A landscape with many peaks, sampled at points; each row gives a point and its height.
A climber steps from a point to the highest of its 2 nearest points, and stops where none of them is higher. Distance is the straight distance between rows; heights are no part of it.
z885 height 369: [-20  16   1  13   7  -2  13 -10 -26  -7   8 -23 -12  24   2   6 -10 -20
   6   9   5 -15   6  26  -8  10]
z920 height 390: [  7 -15   6   0  13   2  16 -20  32   0  24   6  -2  -6   3   2  12   5
  20  -1  -8 -12 -10 -19   5   0]
z504 height 775: [-10  30   4 -20  -6 -17  -9   2 -26  18 -11  -8 -10  23  -9  21  -8 -16
   8   1  13  -5   0  12   8  21]
z251 height 347: [-11   7  33  -1   9 -13   2 -23 -11  10  12 -29 -11  19  16  23 -16 -26
  17   4   7  -1  -1  -5  -5  13]
z694 height 737: [ -4  -5 -23  -2 -11   6   6   9   6  18  -6  20  -2 -12 -25 -16   6   0
  11  -6 -18  -3 -15 -10   9   3]
z284 height 388: [ -4 -10 -14   3   1  -4  -8  29  32 -15   8   3 -17  -7   3  -8  14  14
  13  -4  15  -8  23  16 -15  -4]
z193 height 693: [ -7  16  -5 -20   2 -20  15 -25  -4   3  -3 -16   3   4 -18  13  -6 -23
 -12  -1 -19  -8 -17 -35   1   3]
z187 height 190: [-17 -25 -18  -3   1   4   3  -2  23 -10   4  16 -10 -17 -22 -13  -4  25
  12   2  -1  -4 -16 -23  11  -5]
z393 height 692: [ 20  22  -2   5 -11  12   5  24  16  14  -8  14  -8 -15  29  19  20 -27
   7   1  -5  -2  17  36  -9   9]
z644 height 320: [  1 -16 -14   2   0   2  -3  28  44   5   0  12 -15 -27  -7  -5   0  -1
  19  -1   2  -1   6 -22  -8 -13]
z24 height 89: [ 15  14 -15  10   3   1  17  -2  16   2   9 -11   7  -4  -1  -9  21 -25
   7 -18 -32  -8  -3 -11   7  -8]
z968 height 195: [  0 -18   5   7  -6  21  16 -15 -24   7  -2   7  16  -9  -6  -8 -23  -4
  -9   5  -6   6 -18   0   1 -11]
z259 height 371: [-31   4 -10  18   7   3  11  -5 -36 -13  -4 -27  -5   7 -11  -5 -32 -15
  -4   7   6 -10   0  20  -7   4]
z459 height 348: [  4  -4  35   4   8  -6 -14  -7 -13  15   4 -20   0  19  19  20 -27 -10
  11   0  18   8  -7 -15  10   5]
z987 height 181: [ -4  11 -15  11   4   1  15   9  11  17   2 -12 -13 -15   3  12 -11 -42
  22  -4 -16  -9   3   2   1   2]
z495 height 116: [ 21  13  16  -9  -3  -9   1 -26 -14  -1   1  -5  11  25  20   9  26   6
 -35  10  -8  15   0  -1 -13  -1]
z247 height 661: [-29  15 -10 -28   2 -22   3 -10  -3 -14  -3  -3 -13  13 -22  10   5   5
  -2   7  10 -10   5   3 -13  10]
z787 height 445: [-12 -20 -22  19 -12  17 -15  41  -6   8 -19  12 -17 -12  -8 -18 -21   5
   9   7  11   1   9  10 -10  -2]
z767 height 486: [ 10 -18  33 -14  13  -9  -8 -13  30   2  16  -5  -2   0  14  18  -4  12
   7  -4  13   6  -5 -34  -3  -9]
z485 height 496: [ 22   1  28 -13   3  -3  -8 -17  22  19  12   5   2   0  20  14  14   3
   6   1  -1   8 -10 -19   6   1]
z389 height 601: [ 30  23  11   4 -10   3  -4  12 -13  14  -8  -4  23  14  14  -3  12 -10
 -12 -16 -19  11  -1   7  19  -2]
z81 height 206: [-17 -20  -9   6   5  -3   5   1  22   2   6  -3 -10 -14 -23 -11 -22   2
  29  -4  -2 -13 -15 -29  13   1]
z288 height 584: [ 24   1   2   7   0  19  14   8   3  16  -5   8  15 -25  19   8  -9 -31
 -12   1 -13   7   0  -5  -3 -16]
z231 height 678: [ 12  18   8 -14   2 -12   4  -8 -15  10  -8 -17  10   4  11  21  -9 -29
 -24   3  -8  11  -5 -20  -3  -6]
z711 height 345: [ -8   3  18   8  16  -7  14 -32  -1   0  19 -26 -13  18  23  14   6 -16
   7  10   2  -2   0   4 -18   3]
z689 height 119: [  6  -9 -10  29 -10  18 -10  27 -22   6 -17 -11  20  -8  -4 -38 -10   3
  -6 -19 -12  -2   7  15  12 -12]
z343 height 309: [ -4   2 -10  13  13  -8 -14  20   4 -21   1 -21  -9   1   9  -3  -1  -2
 -14  -2  18  -2  25  14 -11 -13]
z56 height 635: [-22  -1 -11 -17 -12  -8 -11   8 -10  17 -15  10 -15   1 -32  -2 -19   2
  20  -5   1   1 -16 -16  16  14]
z723 height 549: [ 31  -5   5  13  -1  24  15   3  25  20   8  27  11 -14  20  -1  21  -4
  22  -4 -18  -1  -5   6   7   9]
z435 height 602: [ 11   8 -21  17  -6  13  10  30  26  12  -5   7 -13 -23  19   9   9 -32
  15   1 -12  -2  16  19 -12   0]
z183 height 110: [ 11   0   6   5   4  -2 -17  -4 -11 -30  -3  -6  15  17   8 -14  16  39
 -39   8   4  14   9   4   2  -9]
z651 height 325: [  1  -7   3  -8 -10  20   2 -33 -16  -7   3  37   6   2  -3   5  12  28
   2  17   5  13 -16  24  -4   6]
z738 height 699: [-17  17  -9 -15  -8 -14  17 -23 -26  -8 -11 -10   8  10 -32   0   2  -5
 -17   0 -19  -7 -14 -15   0   8]
z170 height 760: [ 14  26  16 -28  -7  -1  -3  -6   4  27   5   9  -5  -1  20  35  24 -17
   8   2  -1  -4   3  17  -7  27]
z786 height 426: [  3  -7 -20  11  -2  -1   2  28  37  12  -1   6 -22 -17  -6  -9   9 -12
  38 -10 -15  -7   2 -15   4   5]
z67 height 626: [ -7  20   1 -19   6 -16  -1  -7   3  -8   4  -6 -14  16   6  20  28  -2
  -4   6  13 -13  18  23 -20  15]
z385 height 596: [ 25  -2   2 -16 -11   8 -17  23  20  28 -11  30   9 -10   5   1   7  13
   6  -9  -1  16  -8 -19  17   4]
z735 height 113: [ 28   6  11  -3   0   0 -11  -6   1  -7   0   5  15  21  15  -4  32  21
 -29   1  -7  15   3   6   0   0]
z958 height 499: [  0 -26  -1  17   2  13 -10  13  17  -2   6  16  -1  -5   3 -15  -7  26
  23   0  14  -1   0   0  14  -4]
z74 height 781: [ -9  21  13  -7   3 -20 -11  -6 -17   3   4 -19 -11  36  -2  12   4  -3
  21  -5  10  -9   4  11  11  24]
z584 height 353: [ -8  10  23 -14   3 -34 -18 -13  -9 -13   3 -21  -2  32 -13   5  -1  23
   4  -4  11  -2   0 -22  20  14]
z199 height 718: [ -3  10 -11 -14  -4   5   8  -2  -3   4   1  17  -3   7  -5   4  18   2
  -3   4  -1  -4   2  21 -10   7]
z147 height 505: [30  6 13 -9 -9 17 -7  7  5 18 -2 28 13  5 18  4 30 17 -3  1  1 14 -2 18
  5  6]
z310 height 817: [  0 -10   5  21   2   9  -4 -27 -12 -20  15  12   4  24  -4 -12  14  34
  19   1  -5   5 -14  20  22  10]
z86 height 201: [-25 -20   4   7  11  12  13  -8  -2   4   7   4 -11  -8   1  13 -38 -10
  17  12  22  -6  -6   3 -13   1]
z573 height 819: [ 16 -19  25  25  10  17  -3 -11  -7   8  11  -9  12  15  23  -8 -17  -5
   7   1   1   5 -14 -11  18  -1]
z398 height 707: [-15  -9   8  11  -5   0  13 -39 -43 -21  -9  -8  20  -2 -19 -13 -18  20
 -28   5 -14   9 -17  -2   3  -8]
z972 height 162: [ 11  14   4   5   5  -5   2  -4   3   1  10  -9   2  19   6  -1  23  -3
   6  -9 -14  -6   1   4  12  11]
z277 height 623: [ -8 -11   3  -3  -8   6 -10   7  -5  20  -7  12  -6  -2 -11   0 -26   2
  27   4  13   1 -11  -5  13  14]
z612 height 43: [-15  -9  -6 -26   9 -11   6  -1  26  -1   4   2  -7 -21 -13  14 -20  -1
  -4   5  11   2  -4 -38 -15 -15]
z422 height 641: [  5   0  -9 -10  -7  -2 -15   8 -22 -12 -20  -7  23  -3 -14 -14  -3  22
 -46  -2  -3  10   4  -9   5 -12]
z40 height 129: [  7  -4 -20  25  -2   8  -3  24  -6 -13  -7  -9  15  -4  -5 -31  10   7
 -18 -12  -9  -6  11  19   2 -15]
z287 height 627: [ 15   2   9 -16   5  16  18  -7  16  30   5  16  -5 -25  21  27  -1 -27
  15  12  -8  -6  -3  -5 -14  11]
z805 height 276: [ 13  -6   5  23  12  -5 -28  28  19 -14   4 -21   0  -3  14 -10  -9  -1
   1 -12   9   6  14 -14  16 -19]
z279 height 200: [ -2  -6   1 -14   0 -16 -11   9  43  -8  13  10 -15  -5 -18   2  20  26
  22  -8  13  -4   7 -13  -8  -1]
z439 height 248: [  1  -8   0  12  13 -21 -21  17  27 -20   8 -32  -4  -3  -7 -12 -11   9
   0 -17   5  -4   9 -31  11 -21]
z800 height 326: [  4 -20   3  11  -7  30  21 -33 -22 -13  10  31   8  -4   2 -14   9  18
   4   9  -7   6 -15  26  -3  -6]
z268 height 358: [  6  11  11 -28  -6 -12 -18   0 -10  -6 -12   8   7  15   1  10   6  23
 -31  12  15  14   2  -5   4   3]
z589 height 118: [ 11  13  25 -23   1 -13  -4 -22  -2  12   1  -7  -3  14  29  27  14  -4
 -21  12   8  12   5  -6 -20   3]
z136 height 182: [ 19  11  -6   8  -3 -13 -11   1 -18  -3 -11 -32  33  -4  -2 -18   8  -7
 -39 -21 -27   2   0 -18  14 -18]
z901 height 364: [  5  -7  14 -12   1  -7 -20   5  11 -10   2   9   6   5   1   1  -2  32
 -20  11  19  12  -1 -17   7 -10]
z558 height 142: [  7   4 -14  25   6   2  10  -3 -10 -21   5 -20  13   3   7 -23  20  -2
 -25  -8 -21  -6  10  15 -11 -12]
z713 height 690: [ 19 -23  -8  31   6  24   4  13  23  -6   7   6   9 -16  16 -26   5   3
   3  -5  -8  -2   2  -2   1 -21]
z176 height 112: [ -5 -25 -16  32  -5  25  15  -6 -14   1   3  11   9 -10 -11 -29 -11   3
  24 -11 -20  -7 -13   9  16  -2]
z844 height 372: [ -1  -9  23  -8   0   4   4 -40 -24   8   4   2   2  13   9   9 -16   5
  -6  14  -1  14 -22  -2   2   8]
z666 height 677: [ -8   1 -17 -30  -9 -12  -1 -11  14  -7  -2  19   2   0 -32  -4  22  23
  -8   2  -9   0 -14 -21   9   3]
z119 height 691: [  7  -8  -5  -3  -8  27   3  16  10  17  -5  29  -4 -17  16  13   0   1
  10  12  15  -1   6  23 -20   7]
z333 height 638: [  9   9 -15  13 -18   7  14  26 -21  21 -20   7  11 -19  -6 -20   4 -19
   3 -18 -21   0   1  20   0  -8]
z778 height 687: [  0  29 -12 -18   0 -26   4 -16 -29 -17 -18 -18  13  14 -14   3  13 -12
 -40   4 -13  -4   7  -4  -9  -1]
z593 height 176: [ 14  24 -12  15   1 -18  -8   9 -21  -5  -7 -39  16   7  -8 -18  12 -20
 -11 -29 -32  -2   7  -5  19  -7]
z904 height 103: [  7   4  -8  23   2  11  20   0  -7  15   8 -10  10   4   1 -10   2 -26
  22 -16 -32 -12 -10   4  16   3]
z133 height 703: [-22  14 -10 -16 -10 -17  -1 -12 -42 -11 -24 -11   8  10 -31  -6 -12  13
 -31   5  -3   3  -3  -8   8  12]
z463 height 483: [  0  -4 -18  19   5   6   4  25  29  -7   7   3 -20 -15  16   2  17 -12
  20  -2   4 -14  24  26 -15  -4]
z668 height 376: [-24 -19   5   8  13  -1   5 -21  -1 -16   9  -9  -1  -2 -11  -1 -34   9
   4   5   4  -5 -20 -26   7  -5]
z413 height 370: [-10 -21  16   6  10   0 -11  -4   2 -20   9  -1   5   3   6  -7 -22  31
  -7  12  24  10  -2 -10   2 -10]
z30 height 789: [  4  -1  11   5  -9  19  26 -26 -30  19   2  18  10   0  -1  -2  -2 -12
  16  -2 -18  -2 -19  19   4   6]
z856 height 662: [ 20  21   8  -1  -7   6 -18  32  19  15 -10   7  -7 -14  35  24   1 -22
   5   1   7  11  27  25  -2  -1]
z165 height 705: [-19  -3   5  -7  -7  -3  -4 -21 -45 -13 -21  -2  17   3 -20  -5 -26  18
 -34   6   1  14 -15 -15   9  -2]
z355 height 805: [  0  11 -12 -16 -28   5  12  -2 -29  17 -18  29  10  -2 -24  -8  13   2
  -5 -11 -15   3  -9  17   2   7]
z749 height 396: [-34   7 -10   3   5   0  25 -31 -18  -5  14  -8 -12  12 -20  -1  -4  -6
  24   5  -8 -17 -12  13   2  24]
z472 height 39: [-18   4  -6 -22   7 -28   3  -1  21  -2   4 -20 -16  -8 -20  15 -12 -19
   6  -6   5  -9   0 -32  -9  -6]
z807 height 70: [  9  11 -23  -9   0  -8  16   2  23   9   1  -3   2 -21 -11   0  15 -27
 -11 -14 -29  -1  -7 -32   0 -15]
z360 height 700: [-19  -5 -11 -13   2  -5   3 -21  -3 -24   2  11   1   4 -21  -4   7  27
 -11   6   0   3 -10  -9   3   5]
z39 height 108: [ -4  -7  -5  28   0  15  16  -2 -27   6   0  -9  11   0  -2 -21 -14 -11
   8 -11 -17 -11 -13  14  10  -3]
z677 height 431: [-21 -10  10  14  18  -7   6 -19   6 -33  17 -20  -3  11   8  -4  -4  13
 -11  14  10  -5   5  -2 -13  -3]
z374 height 680: [ -4   0 -25   6 -20   7   9  17 -18  10 -17  10  13 -15 -26 -30   3   1
  -4 -20 -26  -1  -3   4   8  -7]
z239 height 688: [ -6 -20 -18   5   0  16   8   4   5 -16  -1   7   6 -14  -7 -19  -6  16
 -23   8   0   0  -2  -1  -9 -16]
z977 height 205: [-12 -16  25  -5   7   2  -4   0  10   8  15  -3 -15  -7   1  22 -33  -2
  25   3  36  -3   7  -3 -16   2]
z352 height 721: [-32  -5   7 -14   7 -13 -11  -7 -20 -25 -13  -1  -5   9 -16   6 -22  35
 -25  16  25   8   4  -8   0   4]
z261 height 332: [  1   7 -29   7  -1   2   1  23   5 -14  -6  -2 -10  -9   6  -5   2 -14
 -20   4   4  -1  21  22 -19 -14]
z992 height 128: [  8   2  23  -5  14 -29 -30   7   0 -21  -3 -26   0  16   7   5  -4  20
 -23   2  22  11  18 -22   9  -8]
z914 height 379: [ -2  -4  -6   2   5   3  -7  25  15  -1  -7  -7 -11 -25  12  13 -25 -24
  -8   4  17   5  16  -7 -14 -22]
z282 height 156: [  3   6   5  21  14  -8   3 -12   4 -17  19 -24   0  27  17 -12  23   5
   0  -5  -9  -7   4  18   1   0]
z155 height 598: [ -1 -10   3  13  -9   9  -5  19   8  27  -5  16 -14   1  -3   0 -10  -3
  56  -9   5  -3  -6   1  20  24]
z289 height 441: [ -7 -18  35  14  18  -3   6 -23  15 -19  24 -19  -8  10  21   4 -12   8
   6  10  17   1   2 -10 -17 -10]
z507 height 566: [ 20   9  10   2 -10   2 -23  32  17  24  -8  12  -2  -4  13   3   5   1
  24 -11   5  11   3  -3  20  10]
z606 height 679: [ 15  20   3 -14  -8 -19   0 -11 -34   7 -21 -18  21  10  -2   7   3 -18
 -38  -7 -15   9   2 -12   4  -7]
z539 height 633: [  9   2   3  -1 -13   1 -10  13 -41   8 -21 -11  32  -5  -3 -12 -18  -1
 -37 -10  -3  13   1  -5   7 -16]
z465 height 373: [ -7 -17  18   5   2   2  -7 -23 -17  -8  -2  -2   9   9   6   1 -27  18
 -18  13  12  13 -17 -18   7  -8]
z720 height 406: [-32 -10   7  -2  12 -16   7 -25  11 -30  18  -3 -21   5 -26   2  -2  28
  26  -1   6 -13  -6  -6  -1  12]
z6 height 374: [-32  -3   6   9  13  -8   7 -17 -23 -21  -1 -23  -1   6 -11  -5 -33   3
 -12   9   9  -5  -9 -11  -2   1]
z633 height 782: [ -8  -7   1   1  -6  20  13 -11 -16  15   3  17  -5   2   4   9  -8  -7
  20  12   4  -5 -10  31  -3  14]
z990 height 266: [  7 -21  -2 -10   2  13  -8  18  34  12  -2  24  -2 -25   5   5  -6   9
   2   9  19   8   3 -21  -8 -17]
z384 height 520: [ 20  16  -4  -6 -17  11  -8  27  -4  21 -15  22   5   1   6   2  20   0
   1  -3  -3   6   8  26   6  11]
z330 height 225: [ -4 -15   7  13  10  -8  -8  11  32  -4  12 -15  -7  -5  -4  -9 -15   3
  27 -17   7  -5   1 -25  12  -6]
z851 height 349: [-15  18 -35 -12   0 -12   9  12   0 -13  -9 -14 -17 -14  -3  11   1 -29
 -21   6   1  -9  18  13 -24 -11]
z252 height 706: [ 16  10   9  -2   5   6  -4  11  20   2   6   0  -7 -18  37  28  -1 -29
  -2   8   7   4  22  13 -20  -1]
z331 height 48: [-13  -7  -9 -18  11   0  22 -11  21   4   8   6  -9 -18  -2  17 -12 -19
  -4  14   6 -10  -2 -15 -24  -8]
z493 height 400: [-32  -4  -5   2   6  -4  12 -24  -3 -17  15   7 -16   9 -26  -7   1  17
  40  -4  -4 -12 -16   3  15  21]
z983 height 149: [  4  14  -1  11  12 -11   5 -15  -6 -27   5 -29   4  15  12  -4  12  -5
 -24   1 -10  -1  10   1 -15  -8]
z15 height 676: [-16  24 -16 -16   4 -24  10 -18 -10 -28  -6 -14  -2  13 -23   8  18   1
 -29  12  -3 -14  13   0 -21   5]
z20 height 340: [ -6  -6  21  -1  10   2   8 -27   5 -15  20  -4  -7  17  25  10  15  12
   6  17  14  -1   4  16 -22   6]
z759 height 653: [  1  -6  -5   2   2   3  -6   0  -8 -16  -6  -5  15  -2   2  -8 -12   9
 -40   8  10   7   2  -6  -8 -17]
z860 height 658: [ 11   8  -4 -30  -5 -12   3 -25  17   5   7  14   7   9 -13   5  32  12
   2  -5 -18  -2 -19 -25  11  12]
z732 height 624: [ 21  12   5   6 -11   6  -1   9 -32   9 -20 -11  30 -12  16  -4  -9 -25
 -39 -11 -15  14  10   4  -5 -24]
z939 height 328: [  1  -6  10   7   4  -6 -22  30  22  -7   9  -6 -15   0  10   4   2   8
  20  -9  29  -1  28  13  -6  -5]
z169 height 632: [ 19   9   2 -16 -10 -15 -24   5 -19   3 -20  -4  23  13 -12  -8   5  19
 -31  -5  -6  13  -5 -22  24  -5]
z60 height 140: [ -2   8 -10  19   0 -14 -25  30  -6  -4  -7 -23  -9  14 -11 -19  -3   5
  11 -16   5  -4  15   6  22   7]
z533 height 747: [ -6  -8 -13   8 -14  19   7  18  -3  26 -12  28 -14  -5   1   7  -9 -11
  30   9   6 -12   4  30 -10  20]
z390 height 188: [ 20   0  -3   1  -8   1   5  -2  -5   1  -7  -2  27  -8  -1 -15   7   3
 -27 -14 -21   5  -4 -10   3 -18]
z896 height 829: [ 12 -11  13  32   8  20  11 -15   0   0  16   7   8  13  21 -14   7  -2
  21  -1 -10  -4 -10  21  11   6]
z499 height 794: [-11   2 -13  -6 -15  14  23 -19 -32   8  -4  27   8   0 -22  -6   5  -1
  15  -5 -16  -5 -14  29  -1   7]
z848 height 729: [ -2 -21  -1  17  14  17  13 -18   3 -25  13  10   9  -3   3 -19   6  20
 -10   9  -1   1  -4   7  -4 -12]
z257 height 769: [  0  31   3 -34 -13 -11  -7   2 -12  27 -10  10  -3  12  -4  27  11 -13
  -2   1   2   2  -3   9  -1  24]
z167 height 166: [  4  11  -9   7 -10   2  -3  28  -2  22 -14   0  -8  -9   7  10 -13 -31
   8  -5  -5   1   5  13   5   2]
z405 height 361: [-19  14 -17   6   7 -10   9   6  -9 -14   4 -23 -16   1   0   8  -7 -32
   0   5   5 -13  14  16 -14  -2]
z283 height 643: [ -1  -8   2 -22   1   6  26 -46  -2   8  12  18   5  -8  -7  14   6  -2
  -9  15 -16   3 -26 -16 -11   0]
z109 height 822: [ -4  -2  10  31   6  10  10 -24 -21 -14  16 -10   4  26   3 -19   6   8
  16   0  -9  -7 -10  27  14   9]
z93 height 543: [  9   3 -13   8 -12   6  -3  27  20  29  -9  19 -13  -6  -3  -4  15  -8
  45  -6 -16  -7  -4   2  14  25]
z471 height 712: [-22 -12  -7  12   5   6  18 -34 -20 -32   2   6   8  -5 -19 -11  -9  18
 -18  10  -8  -1 -17   0  -2  -2]
z717 height 121: [  5  20  18 -21   9 -29  -8 -15   5 -13   3 -21  -9  15  18  29  15  -9
 -19   8   9   3  21  -7 -23  -4]
z134 height 742: [  8  14  13 -16   2   2   5  -3  13  16   9   8 -11 -11  29  33  13 -18
  -1  15  14  -7   9  22 -26  11]
z237 height 419: [-32  -9   4   1  14 -11   4  -8  10 -33  11  -7 -17   4 -13  -2  -8  20
   6   5  22 -10   9   7 -18   3]
z58 height 834: [ -6  21 -27 -23 -25  -6   8  15 -16  14 -23  19  -2  -2 -24   0  18  -8
 -14  -4 -11  -1   5  16 -10   7]
z85 height 620: [  8  -4  -9 -23 -14   0 -17  19  10  13 -16  26   4  -8 -13   2  -1  20
 -17   3   8  14  -6 -15   9  -2]
z659 height 639: [  0  -1  10 -21   4   7  25 -33   3  26  13  10  -2 -11   4  25  -3 -20
   9  13  -8  -6 -21 -16 -13  10]
z137 height 563: [ 38  -1  15   7  -3  23  15   3   7  22   2  20  25 -14  24   3  10  -8
  -3   0 -18  11  -6  -1   0  -6]
z919 height 169: [  7  22  -8  10  -4  -8   3   4 -17   1  -4 -16  11  18  -7 -15  22 -10
  -3 -21 -22  -5   1  17  16   4]
z192 height 210: [-10 -20  19  -6   6  -6  -9   3  17   4  11  -2  -8  -1 -10   6 -23  14
  22  -4  21   0   3 -21   4  -2]
z181 height 407: [  0  -1   2   3   9   5  12  -4  23   6  18   5 -10   0  12   5  10  -6
  30   0  -3 -13   0   8  -1  11]
z215 height 617: [ 33  20   1 -10 -11  -5 -22  23  -9  10 -18  -1  16   7   5  -2  14   2
 -27 -16  -9  19   6  -7  19  -8]
z553 height 764: [  2 -33   2  26   9  22   3  -6  21 -17  13   5   8 -12  10 -21 -12  15
  -3   2   3  -1 -12 -16   7 -18]
z228 height 811: [  3   9   6   8   1  -1 -13  -9 -15 -17   5   1   3  31  -6 -14  26  32
   5  -5  -2  -1  -1  19  23  14]
z724 height 305: [-28  -2 -12  16   9 -10 -13  23  -2 -25  -3 -22 -13   5 -14 -17 -11  15
  -7   2  15  -7  19  14  -3   1]
z476 height 796: [ -1  16  10   0   1 -18 -19  10  -4  -5   8 -12  -6  35  -1  -5  18  18
  15  -9  13  -4  12  19  19  18]
z640 height 609: [ 11   1  -7  14  -6  10   4  16 -17  13 -15 -13  16 -20   9  -4 -23 -30
 -17  -8 -11   7   3  -2  -3 -22]
z867 height 508: [ 19  22  -4  -6 -11  -6 -14  28  30  18  -5   5 -12 -11  10  11  23 -18
  20 -13 -15   5  15  -1  13  11]
z708 height 726: [-26  -7  -7  -4  -2   4  -5   0 -27 -20 -15   7   7   3 -15  -6 -20  24
 -32  16  22   7   4  19  -5   0]
z304 height 672: [-14  -2 -23  -4 -11  -7  -6  23  10  25 -14   4 -20 -11 -28  -8  -7  -9
  24  -7 -15  -9 -13 -25  11   5]
z646 height 574: [ 16   5 -19  14 -21  13   2  38   1  22 -21  23  -1 -14   1 -12  10 -12
  14 -11 -18  -2   5  23   2   6]
z349 height 125: [ 12  11  26  -9  11 -25 -17 -12   7 -15   3 -24   1  22  18   9  13  11
 -13   7   9   4  11 -14  -4  -4]
z696 height 474: [ -5 -25  -2  21   0  11 -25  33   4   0  -8   3  -8  -6   3 -19 -28  18
   9   2  26   6   8  -2   8  -8]
z57 height 528: [ 19 -22   0   9   1  16   1   6  30   9   6  26   4  -7  10 -12  16  16
  27  -1  -4  -4  -4   0  11   3]
z903 height 198: [-20 -16  -7  12   2  20  20 -12 -22   6   1   9   0  -7 -12  -6 -36 -12
  15   7  -1  -3 -18   5   0   5]
z505 height 351: [  6  17  -7  -8  10 -21 -20  14   4 -11  -1 -25  -6  -5   8  11  -4 -25
 -19 -10   0  10  17 -16   3 -12]
z864 height 637: [-11  -8   0 -29  -8  -9 -17  11   9  11 -11  19 -10  -7 -16  11 -15  12
   2   7  22   4  -3 -20   0   3]
z683 height 586: [ 11  -6 -16  32   9  18   7  18  19 -11   7  -1   0  -6  17 -17  17  -7
   5  -4  -7  -5  13  23  -7 -12]
z416 height 686: [  4   2  -2 -21   0  -6  14 -14  -7  18  -7   1   9 -11  -1  11 -13 -23
 -20   6  -7   3 -19 -34  -4  -8]
z325 height 300: [  7  -3  22  12   8  -8 -20  20  10   3   4 -16  -7  11  13   2 -11   4
  17 -10  21   4  11  -3  12  -4]
z106 height 668: [-14  12 -15 -23   0 -12   7   0  18   0   6   7 -21  -1 -13  15  24  -2
  12   2   6 -13   7  11 -17  12]
z722 height 448: [ 10  19  -1  -3   0  -3  -2  13  30  11  14  -5 -17  -7  17  14  21 -26
  31  -9  -9 -10  15  11   0   8]
z846 height 327: [-15  -7 -18  13   4   3   3  11   9 -23  10  -4 -11   4  -6 -20   9  18
   1  -1   7 -11  10  19  -2   0]
z928 height 800: [  4 -28  14  35  17  18  -1  -3  12  -4  16 -11   6  -3  16 -14 -21  -2
  17   2   5  -4  -9 -11  12 -11]
z854 height 236: [  4 -12   0 -23  -1  -1 -10  15  38  -3   4  18 -10 -14  -3   8  12  19
   1   8  22   1  10  -8 -15  -6]
z871 height 600: [ 21  23   2  18 -16   8   7  23 -17  20 -12  -2  17  -4   9  -6   5 -26
  10 -20 -26   3   2  16  14   3]
z387 height 115: [  4 -23 -12  25 -12  21   0   7 -24   6 -13   4  26 -15 -16 -33 -20   8
   3 -15 -10   0 -11   0  18 -12]
z766 height 336: [  2  -5   9  -2   5  12  20 -36  -4  -3  17  14  -1   6  16   6  18   2
  -2  21  -2  -1  -8  22 -20   7]
z97 height 647: [-14  -9  13 -28   3  -1  -9 -12  -1   0  -2  14  -6  -2  -5  16 -13  16
  -7  16  25   6  -3  -7 -12   3]
z981 height 461: [  6 -14  20  -1  17 -12   6 -13  34 -19  25 -11  -7  -1  15   7  10   8
   2   4  11  -5   3 -17 -18 -13]
z780 height 194: [ -8  -2  -9   0   6   3  11  -1   4  11   5  -6  -6  -4  -8  -1 -15 -22
  16  -5  -9  -8 -10 -17   7   3]
z154 height 649: [ -2  10  -1 -34  -2  -7  11 -28   6   4   2  13   1  -2 -10  14  15  -2
 -12   8  -9   0 -14 -21  -7  10]
z307 height 132: [  1   3   1   4   6 -20 -32  21  -6 -17  -7 -26   0  13  -1 -14  -4  20
 -13  -8  14   3  15  -9  20  -3]
z104 height 350: [-10  -1  38  -6   6 -18 -18  -2  -8   1  11 -19  -7  23  -6  10 -20  12
  16  -5  26   3   1 -11  14  13]
z985 height 57: [  3   6 -13 -13   9 -10  15  -7  23  -3   7  -6  -3 -14   2   9  11 -20
 -18   5 -12  -5   3 -22 -14 -15]
z443 height 385: [  2  -4  19  -2   9   3   5  -1  29   1  23  -3 -18  -8  24  17  13  -1
  31   0  17 -13  16  20 -21   9]
z498 height 380: [-13 -21  17  -4   8   0  14 -31  16   0  25  -5  -6  -5  -5   8 -15   5
  20   2  -4  -6 -23 -31   7   3]
z700 height 780: [ -7  23 -32  -5 -13 -12  -7  30 -16   2 -17  -7 -14  -1 -19  -3   9 -20
 -12  -9  -8  -3  15  20  -8   7]
z811 height 408: [ -4 -16 -16  10  -3  11  -8  39  16   7 -15  12 -16 -25   9   2 -21  -9
   9   6  20   0  15   5 -17 -11]
z568 height 193: [  8 -15  -2  -7  -7   9  12 -18 -10  -5  -2  15  21  -7 -10 -12  -1  13
 -18   0 -14   7 -19 -11   0 -14]
z714 height 733: [-17  -9 -11   4 -12  16   1  -2 -29  -7 -12  22   5  -4 -22 -13 -11  22
 -10  10   7   7 -11  20  -3   2]
z35 height 331: [  5  -6  -3  -1  -9  25  27 -21 -16  -4   5  30  10  -4   6  -3  21   8
  -7  13  -5  -3  -2  39 -25  -5]
z785 height 152: [-10  14 -14   2  -7  -9 -19  33  -1   9 -12 -14 -17   3 -11   1  -9 -18
  16 -14   2  -1  11   5  12   5]
z184 height 659: [ -1 -11  11 -13   0  16   1  -3   2  11   3  21  -3  -8  15  21 -10  -1
  -2  19  23   3   0  10 -19   0]
z828 height 749: [ -4  -2 -10   6 -11  15   0  11 -18  -4 -10  18   4  11  -9 -17  11  15
   0   1   2   1   2  32   2   5]
z870 height 363: [  7  11  -6   0   6  -2 -15  16   4  -3 -12 -15   0 -22  19  14 -22 -40
 -24  -4   2  18  18  -9  -3 -21]
z984 height 500: [ 32   6  27 -20  -4  13 -10 -20   8  25   7  23  10   2  24  15  27   9
   1   5  -4  16 -14  -3   5  16]
z725 height 355: [  5   9  18 -14   0 -24 -22 -15 -14 -17  -6  -6   4  35  -2   2  17  37
 -21   7  10   8   3 -16  10   9]

For each start below, name the point where the climber stops.
z343: z181
z722: z58
z723: z896
z800: z465
z856: z896
z651: z465
z389: z896
z287: z896
